Each scene shows the same named points in several views. A view is turned or mirrored, and shifted as a whole, has a little noise and may leave points out.

Scene 1
View 1
zipu: [-10  -3  -8  12 -18 -12 -16   8  -7   4  11 -10   1  -6 -14  21   2   0
   3 -14]
seso: [  0  -6 -12  13 -26 -14 -14  15 -29   6  -4 -10   2   8  -6  11   8   8
   8  -5]
Dife: [ 20 -14 -25   3 -10   4  -3  -5 -13  -7  -9 -19  -8  11 -12   8  19  26
  28  10]
tol: [-11 -13 -22  10   0   1  -3 -15  19  -3  15 -13 -10 -21 -16   9  22   5
  -2 -19]
vuvu: [ -3   6   9   8  -6   2   0  -9   1   3  -4  -3   5   1 -12  15   0   2
  15  -3]
moki: [ -2   1 -25  -1   2  -3   5 -20  -7  -8  -9  -9  -5  -3  -2   1  21   9
  11   2]
Suzud: [  4  -2  11  12  -6   9   7 -14   0   4 -10  -3   2   3  -7   5  14  11
  18   1]
Tes: [-10  11   5   5   0   0   4 -17   1  -1  -6   1   6  -5  -6  11   4  -3
   9  -5]
ger: [  1  -3 -21   3  -4  -3  -1 -10  -8  -5  -3 -11  -5  -3  -8   8  16  11
  12   0]
Som: [ -7  -7 -16  10  -4   0   4 -14  -3  -1  -3  -6  -4  -9  -4  -1  26   8
   3  -9]
sonub: [ -6   2 -19   3  -7  -8  -5  -8 -10  -3  -1  -8  -1  -4  -6  10  10   3
   8  -3]
Gopo: [ -2  11 -18  -4   7   0  11 -27  -9 -10 -17  -4   0  -1   1   1  17   5
  17   8]
Zam: [-12  -2 -28   0   7  -3  -2 -22  15  -8  12 -13  -8 -20 -15  13  17   2
   3 -13]
fudi: [ -4  -1   3  11  -6   3   1 -10   0   4  -3  -4   3  -3 -10   9  11   4
  10  -5]
zifil: [-15   0  10  17 -13  -4 -13   2  10   9  15  -4   3 -11 -19  26  -4  -7
   2 -21]
taru: [ -7  -3 -21   8 -26 -20 -23  18 -22   2  11 -15  -2   2 -13  25  -2   2
   6 -10]
View 2
tol: [ -6   7 -11 -10   9 -20 -18   0 -11  12  -2  -1  -2   2 -19  -9 -11   5
 -11  -5]
Tes: [  8  12  15  -6   6 -13   1   6  -1  -6 -16 -15   6   8  -6  -8  10  10
   5  -3]
Zam: [-11   4  -6 -16   5 -20 -25   2  -3  11  -2  -9   1   3 -23  -9  -3   8
  -7  -2]
vuvu: [ 10  13  15  -7 -10 -10   1   6   4 -13 -10  -7  14   9   1  -7   1  10
  10 -15]
zifil: [ 12   5  11   1   9  -6  -7  16 -27  -4 -12  -2  16  -6   5 -10 -12  19
 -11  -5]
sonub: [-6 12  2 -6 -4  0 -7  6 -5 -3 -1 -4  2  9 -7 -4  9  2  0  6]
Gopo: [ -6  17   7 -13  -2 -11   0  -5  20  -3  -8 -18  -3  21 -18  -2  25  -3
  14   3]
seso: [ -5  15   4   8 -12  23   6  10 -16 -10   5  11   6  10   9   1   5  -5
   0   9]
Suzud: [ 11  21   9  -3  -4 -13  11  -4   5 -11  -8  -3   3  14  -1  -4   5   0
  13 -18]
ger: [ -9  14  -1  -8 -11  -3  -7   0   4  -2   3  -1   2  13 -10  -3   6  -3
   5   0]
taru: [-13   6   4   3 -14  25 -11  19 -23  -7   8  10  14   2   9  -1  -2   4
  -9  15]
moki: [-12  15  -3 -11  -4  -7  -6  -4  11   2   1  -7  -6  16 -18  -3  14  -5
   7   5]
Dife: [-14  21  -7  -9 -32   3  -4  -5  14  -9  14  11   5  18  -3   1   2 -10
  15  -9]
zipu: [ -7   6   4  -1  -3   9 -12  14 -19  -2   0   2   9   2   1  -5  -2   8
  -8   9]
Som: [ -2  15  -6  -5   5 -10  -2  -5  -3   4  -2  -2  -9  12 -16  -4   5  -6
   0  -3]
fudi: [ 8 15  7 -3  3 -8  4  3 -4 -7 -9 -5  5  8 -4 -6  2  4  4 -9]
View 3
seso: [ 18  -7   1 -19  -4  -9  -6  -9   3  -7  17   3  14 -13  -5  -6  -1  17
  22 -24]
Zam: [  4  19   4  20  -1  14   4  -5   7  10   9   4 -20 -20  14   9   6  -5
  -2  -2]
zifil: [  6  -6   0  -8 -20  13  -5  10   4  10   8  10  13   3   8   1   0 -17
   4   1]
Suzud: [  2  -9  -1  -7   2   0   0   8  -9   6   5  12  -8  -2 -10  -6 -13   8
   0 -19]
Dife: [ 21   1  13  -9  19  -7  12  -1  -3 -12  16   6 -17 -33  -5   5 -12  21
   3 -32]
Som: [  0  10  -7  12  -4   5  -3 -11  -3   5  10   5 -17 -17  -4  -3  -4  11
   2 -20]
Tes: [ -2   1   1   3   2  -2  -1   4  -3  16  -1   8 -12   9  -7  -4   0   3
   2  -4]
vuvu: [ 4 -7  6 -7  2 -2  2 11 -6 10  2 12 -6  6 -6 -2 -5  1  1 -8]
taru: [ 26   0   8 -19  -9  -5  -3 -10  13  -6  20   1  25 -17   8   1   9   4
  24 -15]
zipu: [ 16   4   4  -8 -10   2  -3  -7   9   2  13   2  10 -11   7   3   8  -1
  15  -9]
ger: [ 11   8   6   2   7  -3   4  -7   0   1  11   4 -15 -18  -1   1  -2  13
   6 -18]
moki: [  7  14   4  12  11  -4   3 -13  -2   6   8   2 -24 -17  -4   0   1  18
   5 -17]
Gopo: [  3  13   6  13  21 -13   6  -9  -6  12   0   6 -29  -5 -13  -2   2  22
   4 -13]
tol: [  2  16  -4  18 -12  20  -2  -4   3   6  11   5 -15 -24  13   7   1  -9
  -4  -9]
sonub: [ 10   6   4   2   2  -3  -1  -9   3   6   9   3  -6 -10  -1  -1   4  10
  10 -12]
fudi: [  3  -2  -1  -1  -2   2  -1   4  -5   8   6  10 -10  -2  -5  -3  -7   6
   1 -13]
View 4
Suzud: [ 21  -4  -4  17 -14  18  -2  -6 -12   8 -15   8   8   6  -7   9 -10   5
  -7  18]
fudi: [  9   2  -1   9  -6  15  -2  -1 -13   7  -8   6  10   9 -15  11  -5   3
  -3  13]
Gopo: [  7   3  -2  13 -16  10   2   8   4  19 -10 -14   1  -5 -18  -3  -9  19
 -27  18]
moki: [  1   3  -9   6  -9  10  -3   6  -4  18  -1  -9  -2  -7 -15  -3   0  20
 -17  14]
ger: [ -1  -1  -9   6  -2  11  -4   2  -6  12   0  -2  -4  -3  -8   4   2  14
 -10  10]
sonub: [ -6   6  -5   4   1  10  -1   6  -4  12   1   2   2   1 -16   8   2   8
 -10   9]
Dife: [  4 -15 -17  16   0  10 -10  -7  -7   7  -3   2 -21 -18  13   4   1  17
 -11  12]
Zam: [-11   1  -5 -15 -10   8 -11   4 -16   8   4 -23  12  13 -18   4   7  18
  -5   1]
Som: [  5   5 -13   3  -8  12  -8   1 -16  21   1   1  10   0 -18  -2   5  17
  -5  14]
taru: [-22   4  -3   6  26   9  -1   6  -2   4  13  25  -9   1  -8  20  10  -7
   3  -3]
zifil: [ -4   4   6  -1   6  14  -2  -2 -16  -6  -3  12  20  28 -18  23   1 -13
  10  -1]
zipu: [-14   5  -1   1  14   9  -3   6  -6   4   7  11   1   8 -14  16   8  -2
   1   1]
seso: [-4  5 -6 15 15 12  0  3 -3 10  2 24 -6 -3 -7 14  3 -1 -2  8]
View 5
Tes: [ -3   4   2 -14 -16  -5  13  -3 -11  -2  -6  18  -9   9   9  -6   1  -9
   0 -13]
vuvu: [ -2   4   5  -8 -15  -5   3  -6 -10   1  -8  14  -9   7  14   3  -4  -5
   2  -6]
fudi: [ -4   7   3 -11 -13   0   7  -1  -3   0  -9  17 -12   2   4   0  -4  -2
  -2  -6]
zipu: [  5   8  11  -3   7   5   4   0 -16 -15  -5  -3 -24   4 -10   5   2  -4
   4   0]
Dife: [-11  18  17  16 -12   9   0 -16  11  15 -13  -1  -3  -6 -22  11  -5  11
 -12  -3]
Suzud: [ -8  10   2  -8 -19   0   3  -6   5  12 -14  19  -6  -1   9   1  -9   0
  -5  -6]
Som: [ -6  12   4 -15 -12   8  19   1   7  -5 -13  18 -12  -3 -20  -6   1   2
  -7  -7]
moki: [ -7  13  10  -5 -13   3  25  -5  -1  -3  -8  12 -10   4 -26 -10   9  -1
  -9 -13]
Gopo: [-12  12  10  -2 -24  -5  28 -12  -1  13  -9  17  -1  10 -14 -14   7  -4
 -14 -22]
zifil: [  7  -1   4 -20  -2  -1  -5   8 -21 -22  -3  10 -23   6  11   8  -3  -5
  14   4]
Zam: [ -3   5  16 -22 -23   1  16  -1 -10 -24   2  13  -5   8 -31   2   8   6
   4  -5]
tol: [ -1   4  13 -28 -19   7  12   7  -2 -26  -2  16 -10   2 -28   4   1   7
   6   0]
sonub: [ -3  10  10  -3  -4   2  15  -4  -9  -5  -9   5 -15   4 -14  -3   6  -3
  -4  -9]
seso: [  0  15   5  14  19   9   1  -3  -5   2 -16  -5 -30  -3  -4   2  -4  -6
  -5  -2]
ger: [ -7  13  11   1 -11   3  12  -8  -1   2  -8   7  -9   2 -19   0   1   3
  -7  -8]
View 6
tol: [  2 -12  -6   7  -5 -10 -13   0   5 -15  14 -13   7  -4 -26   4   3  22
 -29  11]
Suzud: [-15   2  -3  11  12 -16 -15  -6 -10  -6  23  -1  -2  24  14  14  -2  12
 -16   0]
Zam: [ 11  -5  -7   5  -5 -12 -18   3  10 -15  15  -7   6  -2 -27  -1   4  19
 -16   7]
fudi: [-10  -4   7   3   8  -9 -12  -1 -13 -11  11   0   3  14   8   5 -10   7
 -13   0]
zifil: [  3 -15  10   3   2   3 -15   4 -19 -25  -6  -2   6  12  -4   3 -25  14
 -26  -1]
Tes: [  0   1  10   5   7 -17 -20  -3 -10  -7  16   0   9  24   1   1  -7  10
  -8   2]
sonub: [ -6  -3   3  -3   6 -11  -6   2  -3  -6  14  -3   5  -2  -1  -3   2   3
  -7   1]
moki: [ -8   2  -5   0   6 -20  -9  -1   7   2  28  -5   3   0  -4  -1  15   5
  -4   5]
vuvu: [ -4   1   2   6  12 -10 -18  -2 -13 -11  12   3   1  21  10   6 -11   8
 -11  -2]
Dife: [-21   2 -28   5  15  -8  -2  -2   7  -3  26   0 -14 -11  19  10  13   0
  -8  -7]
Gopo: [ -4  12   1   2   8 -27 -16  -4   5   6  33   1   5  13   1  -2  14   4
   6   3]
zipu: [ -5 -13   5  -6   4   1  -2   7  -8 -16   0  -2   3  -9  -2  -4 -10   3
 -14  -1]
taru: [-13 -16   6 -12   7   9   7   9 -10 -16  -6  -2   0 -22   9  -8 -13  -6
  -9  -6]
ger: [ -9  -1  -8   1   6 -12  -7   0   2  -4  20  -3   0  -3   2   3   7   5
  -9   1]
seso: [-25 -12   8  -9  12   1  10   3 -14  -7   5  -2  -2 -10  20  -1  -5  -7
 -11  -2]

In a view up to two points have been moved. Name them for each view, in the order of its rows, or write -.
view 1: zipu
view 2: vuvu
view 3: Suzud
view 4: seso
view 5: moki
view 6: fudi

Scene 2
View 1
fuvob: [  3  10  14  14 -12 -19 -15  11   5  -5   3  16   1  -2   1  21   9   0
 -13  11]
Vup: [  7   7   9   2  -8 -15  11   5  13  -5   2 -15   1 -22   4  14   7  -6
 -13   3]
gif: [  1  21  -4   8  13   1  -3  12  17  -3   5 -14   8 -13   1  -2  -6  11
 -21   0]
Mev: [  0  15   0  15  -7  -7  -8   9   8  -5   0 -10   6  -6  -2   2  -4  16
 -13   1]
rarep: [  7  -9   3  -6 -26 -10  14  -6   1  -6  -4 -23  -2 -21  -4  15  10   8
  -6  -3]
sediv: [ -1   2   5  10 -15 -10 -39   9  -6  -3   4  33  -1  14  -7  23  10  20
 -11  11]
lutot: [  0  12  -4   6  -1   2   2   5   7  -4   2 -18   2 -15   0  -1  -2  15
 -15  -5]
Pipo: [  0  -4   6  -2 -14  -8  -8   0  -5  -2   4  11  -8  -9   2  21  12   9
 -10   1]
loni: [ -6  11  -1   5  -4   5  15   0  -4  -1  -2 -14 -11 -21  10  -2  -2   9
 -12 -16]
zigur: [ -4   5   8  13 -17 -10 -17   7  -9  -4   0  21  -8   2   3  17   7  12
  -9   1]
did: [  0  18   5  18 -10 -10  20   5   5  -6  -5 -22  -3 -22  12  -1  -4  -2
 -11  -8]
Zaten: [  9  11  -1  -7  14  -4  -6  10  25  -4   9 -16  13 -18  -6  11   3   6
 -21   8]
botif: [  8   3   4  -6  -3 -10  10   3  16  -5   4 -21   4 -24  -1  15   7  -2
 -15   3]
Ribo: [  4   0   5  -3  -9  -8  10   0   4  -4   2 -12  -5 -20   2  13   8   3
 -12  -4]
zume: [ 18 -11  15   4 -47 -35  -5  -1  13 -15  -5 -22  16  -6 -19  28  15   4
  -3  21]
rufe: [ -1  -8  -4 -13 -14   5  15  -9  -7  -3  -2 -23 -10 -22  -1   7   6  18
  -8 -14]
Veb: [ -2  15   5  18 -17 -10  12   3   2  -6  -6 -16  -3 -15   7   1  -4   5
  -7  -8]
gifi: [  0   7   8  19 -30 -16   0   4  -6  -8  -6  -2  -3  -4   3  10   3   9
  -4  -1]
Petu: [  6  15   2  13  -9 -11 -15  10  14  -7   1  -8  14  -3  -8   8   0  14
 -15   9]
View 2
sediv: [ 26   7  -6   0  20  -6  -9   2 -17   3 -14   4   5   0  29  33  -4  -5
  10   4]
rarep: [ -8  -3   8   2  19  -5  21 -26  -4  10  -1 -13  12 -23  -3 -11 -20  12
  24  -5]
Vup: [ -8  -8  10 -10   8   9   2 -21   2  12   4 -11   3  -7  -3 -16 -11  14
  12   0]
fuvob: [ 10  -8   7 -15  16   5 -17  -7  -9   1   1   2   6   1  19  11  -7   2
   2   8]
gifi: [  2  -8   9 -16  23  -3   9 -15  -6  -7  -5  -5  19 -13  16   0 -21   0
  10   5]
Ribo: [ -2  -3   5  -6   8   2  14 -18  -1   8  -3 -15   4 -10  -5 -10 -17   9
  16  -3]
Pipo: [ 13   3   3  -2  11  -5   6  -8 -13   3  -6 -10   1  -9   3  10 -14   1
  15   2]
lutot: [ -5  -2  -7 -12   9  11  19 -14  12   8 -16 -12  11   2   8 -14 -10   6
  14  -7]
zigur: [ 15   0   3  -9  15  -6   0  -6 -13  -5  -7  -6   7  -7  13  16 -17  -3
   9   6]
Petu: [ -1  -5  -3  -9  20  13   1 -14   7  12 -10   3  14   3  24  -1  -1  10
  11  -4]
Zaten: [ -5   1  -5  -3   4  20   1 -16  13  26  -7  -7  -2  10   4 -13   5  18
  15 -10]
did: [-13 -15   9 -27   7  10  14 -20  10  -5  -3 -16  15  -3   0 -25 -21   8
   8   1]
zume: [-10  -8  19   9  43  -4  -4 -31 -12  21  11  10  20 -31  21   3  -9  22
  22   1]
botif: [ -9  -5   6  -3   8  10   7 -22   6  18   1 -11   1  -7  -4 -17  -9  16
  18  -5]
rufe: [ -5   4  -2   0   9  -6  37 -20   2   6 -14 -23  10 -16  -9 -15 -22   6
  25 -10]
Veb: [ -8 -11   6 -23  13   5  16 -19   5  -6  -7 -13  20  -5   7 -16 -20   4
   9   2]
loni: [ -3  -3  -1 -19   2   4  27 -14   7  -5 -13 -23  10  -2  -5 -18 -22   0
  13  -3]
View 3
Pipo: [ -1   6   3   9  16  -1  11   3  -2   6   7   6   7 -16 -10  -6   4  11
 -15  -8]
zigur: [ -2   3  -1   9  16 -11   6  -3   3   3   4  13  14 -18  -1  -6  -1  14
  -8  -3]
did: [ 20   1  23  -5   8  -7  -8 -13   6  -8  -3  29 -10   3 -17  -2  12  -6
  -4 -28]
loni: [ 27   7  15  -8  13   0  -6 -13   4   6   5  18 -15  -9 -20   0   8  -5
 -12 -19]
sediv: [-11   6 -15  19  22 -16  12  -9   1   1   0  -3  33 -21  -6 -10  -4  22
  -9  13]
lutot: [ 19   8  11  -3  16  -2  -5 -18   0  -6  -6   7  -2  -1 -31  -4  12  -3
 -11 -13]
Mev: [ 10   5   6   1  18 -10  -4 -21   3 -11  -9  11  10  -2 -23  -6   9   2
  -6  -9]
Ribo: [  8   6  15   1  13   6   4   1  -2  -1   2  11  -7  -3 -20  -4  11   2
 -15 -22]
rarep: [ -2   4  10  -5  12  21  -1   6  -5  -7   0  15  -7  -5 -19   4  21   3
 -15 -23]
rufe: [ 15  10   7 -12  16  24  -5   0  -2   6   7   9 -15 -13 -26   8  17  -1
 -21 -18]
gifi: [  2   0   0  -1  13  -3  -6  -6   5  -1   1  23   8 -15  -4   3   7   8
  -5 -10]
Veb: [ 15   0  15  -6  11  -3  -9 -12   4  -7  -3  28  -5  -3 -14   1  11  -2
  -3 -22]
Vup: [  4   4  24   6   9   0   8   0  -3 -10  -3  15  -3   6 -19 -11  12   1
 -11 -28]
botif: [  5   7  23   4  12   7   8   0  -4 -11  -3   7  -6   9 -29 -10  16  -1
 -15 -27]
gif: [ 23  11  18   4  17 -14   0 -26   2 -11 -10   2   2   6 -36 -13   8  -5
 -10 -12]
Zaten: [ 10  12  21  10  18  -5  12 -13  -6 -13 -10  -7   2  12 -41 -19  12  -2
 -16 -16]
View 4
zigur: [ 13  -5   0 -11   6   5   1   4  -7 -10   9  -2 -12   5   7   5   0   1
   7  -4]
botif: [ -4 -14   8  13   7  -9  -1  -1 -18 -16 -14  17   8 -11  -1  10  -8  -1
   7  31]
lutot: [-13  -6  -3  21  11  -1   0  -9 -10 -11 -12   8  12  -2  12   2  -1  -3
  -4  30]
Petu: [ -5 -10  -4  18  20  -3  16  -5   4  -2 -10  -3  -2   4  -3   0  -8  -1
  -2  14]
sediv: [ 20  -6   2 -15  14  12  11   2  10  -4  25   0 -21  16   1   2 -11   7
  -9 -12]
fuvob: [ 12 -10   1  -5   7  -6   7   5   8  -4   1  -4 -16   6  -6   7 -12   0
  18   1]
Mev: [-7 -6 -6 16 16 -1 10 -6  0 -5 -9 -2  0  3  4 -2 -2 -3  1 13]
Ribo: [ -1  -9   4   4   3  -4  -6   0 -22 -18  -7  12   5  -8   8   7   0  -2
   7  21]
Vup: [ -1 -14   7   8   4 -11  -2   0 -16 -15 -14  11   4 -10  -2  10  -7  -4
  16  26]
Pipo: [ 11  -6   5  -9   4   4  -3   4 -14 -14   9   9  -7   0   8   7  -3   2
   2   6]
zume: [ 15 -21  10   0  26 -15  24  11 -33 -18 -18  15 -12 -21 -33   7  -4   8
  -1  -7]
did: [-12  -5  -7  16   3 -12  -5  -3 -16 -11 -25  -4   9  -8   9   2   6 -12
  22  22]
rarep: [  0  -9   5   5  11  -4   1   3 -38 -23 -13  15   5 -18   1   6   8   0
   0  13]
gifi: [  4  -4  -6  -1  10  -3   5   4 -18 -12  -8  -6  -7  -4   2   0   9  -4
  12  -6]
rufe: [ -7  -2   1   8   8   6  -9  -2 -38 -24  -5  16  15 -11  20   3  13  -2
  -8  19]
loni: [-12   0  -7  11   0   2 -12  -6 -18 -14  -9   2  12  -3  24   1  10 -10
   9  22]
gif: [-13  -8  -2  24  11  -1   3 -11   8  -3  -9   3   8   6   9   1 -10  -3
   1  34]
Zaten: [ -6 -17   9  18  12  -5   5  -7   3  -8  -7  18   8   0  -1   9 -19   2
  -4  40]
Veb: [ -8  -4  -9  13   7  -6  -2  -1 -18 -12 -18  -6   4  -5   8   0   9  -9
  16  11]
View 5
sediv: [ 25 -11   4 -12 -19  10   5  12  12   6  -7  24  11   9 -15   4  -1 -24
  24  -9]
Zaten: [-19 -16   1   1   8   3 -11  17   1 -13 -14  -4   5  20   6 -26 -22   5
  25 -20]
fuvob: [  6  -1   4 -10 -14  10  -9   7   4   8 -21   8   0  12  -3   4  -2  -5
   6 -13]
zigur: [ 15  -7   6 -10  -8   6  -6   3   9  -4  -8   8   7  -1 -11   6  -1 -13
   4  -4]
lutot: [-15 -15  -1  -5  10   0 -14   1   7 -12   3 -10   3   2   0 -21  -9   7
  21  -4]
loni: [-14 -11  -2  -8  17  -7 -15  -3  12 -24   5 -16   4 -10   1 -12  -2   7
   4   2]
gif: [-21 -11  -8  -7   9  -1  -9   8   8  -6  -4  -7  -3  13   8 -25  -7  10
  28  -9]
zume: [  7 -23  35  11 -18  23 -34  -5 -28   5 -21  -2   8   1 -21  -4 -32  -6
   9 -13]
botif: [-17 -16  10   4  11   4 -21   8  -5 -20 -15 -12   6   6   2 -17 -23   7
   6 -15]
Vup: [-14 -10  10   0   8   5 -22   5  -4 -16 -18 -12   3   5   0  -9 -18   6
  -2 -14]
gifi: [  6  -8   9  -7  -7   8 -20 -10   0  -1  -5  -4   1  -8 -10   2  -3  -2
   3   2]
rufe: [ -6 -25  10   1  19  -2 -17  -3   4 -34   9 -15  14 -17 -11 -16 -18  -2
   7   2]
Pipo: [  9 -13   8  -7   0   5  -6   8   7 -16  -9   6  14  -1 -11   1 -10 -13
   4  -8]
did: [-19  -6   2  -5   8   2 -27 -13   0  -7  -4 -20  -9  -8   3  -8  -3  18
   1   1]
Petu: [ -6 -13   5  -3  -7   9 -15   3  -2   7  -8   2  -1  11  -3 -16 -11   2
  28 -10]
Mev: [ -8 -12   0  -6  -2   4 -15  -2   5   1  -1  -4  -2   4  -2 -15  -5   4
  24  -4]
rarep: [ -4 -22  20   5   8   6 -25  -4  -8 -21  -4 -13  12 -11 -13 -10 -23  -2
   1  -4]
Ribo: [ -7 -15   9  -2  10   1 -17   4   2 -22  -8  -9   9  -3  -3  -9 -16   1
   1  -7]
View 6
Vup: [  2  11  13  -7   1   5 -14   1   1  16  14   0   4  -4 -10  -1  11   4
 -14   1]
sediv: [ -7 -13  -4 -15  11 -22  13  19  -5 -20   0 -11   5 -18  13  29 -17 -19
   1  -1]
rufe: [ 20  10  14   5 -17  -1   2  -8   1   1  22  10 -11   0   3  -4  13  16
  11 -14]
Ribo: [ 8  9 12 -4 -2  2 -6 -3  2  7 17  4 -1 -3 -2  2 11  7 -5 -5]
gif: [  3  11   5 -10 -10  18  -2  17  -6  16   9 -12  21 -16  11  -9   0  10
   5   8]
gifi: [  2   2   9   2  12 -20   2   4   6   6  -1  -2   2   9  10   0  -1   2
  -5  -7]
Mev: [  3   5   6  -6  -1  -2   4  16  -3  12   1 -12  14  -6  10  -4  -4   7
   5   2]
did: [  5  16  13   3   4   6 -10   2   8  25   8   3  13   8  13 -16  10  15
  -8   0]
lutot: [  9  10   8  -4 -10   8   1   9  -3  12  11  -6   9  -7   9  -8   4  13
   7   0]
Veb: [  5  10  11   5   3  -4  -4   4   6  18   4  -1   8   9  14 -11   5  12
  -3  -5]
rarep: [ 13   8  16   1  -7 -11  -5  -6   0   8  14   3 -12   4 -16  -2  12   9
  -1 -11]
fuvob: [-12  -3   3 -12  19 -11  -4  14   1   4  -2  -9  14  -8   6  15  -6 -12
 -16   6]
botif: [  7  11  14  -9  -8   9 -12   1  -2  15  17  -2   3  -7 -15  -3  11   7
  -8   2]
Zaten: [  0   7   6 -19 -11  17  -5  17 -11  13  13 -15  16 -23  -8   0   1   3
  -1  10]
zume: [  5  -1  16  -6   3 -35  -2   8  -8  10  -7 -14 -13   5 -44   1   1  -2
  -7  -7]
Petu: [ -1   2   5 -11   0  -6   3  19  -8  11  -2 -18  12 -10  -4  -3  -5   2
   2   4]
loni: [11 13 10  4 -6 10 -1 -1  7 10 17  7  7  1 23 -8 10 15  5 -6]

In a view up to two points have been moved. Name them for each view, in the order of its rows, or write -.
view 1: fuvob, zigur
view 2: -
view 3: gifi
view 4: lutot, Petu
view 5: did
view 6: Zaten, zume
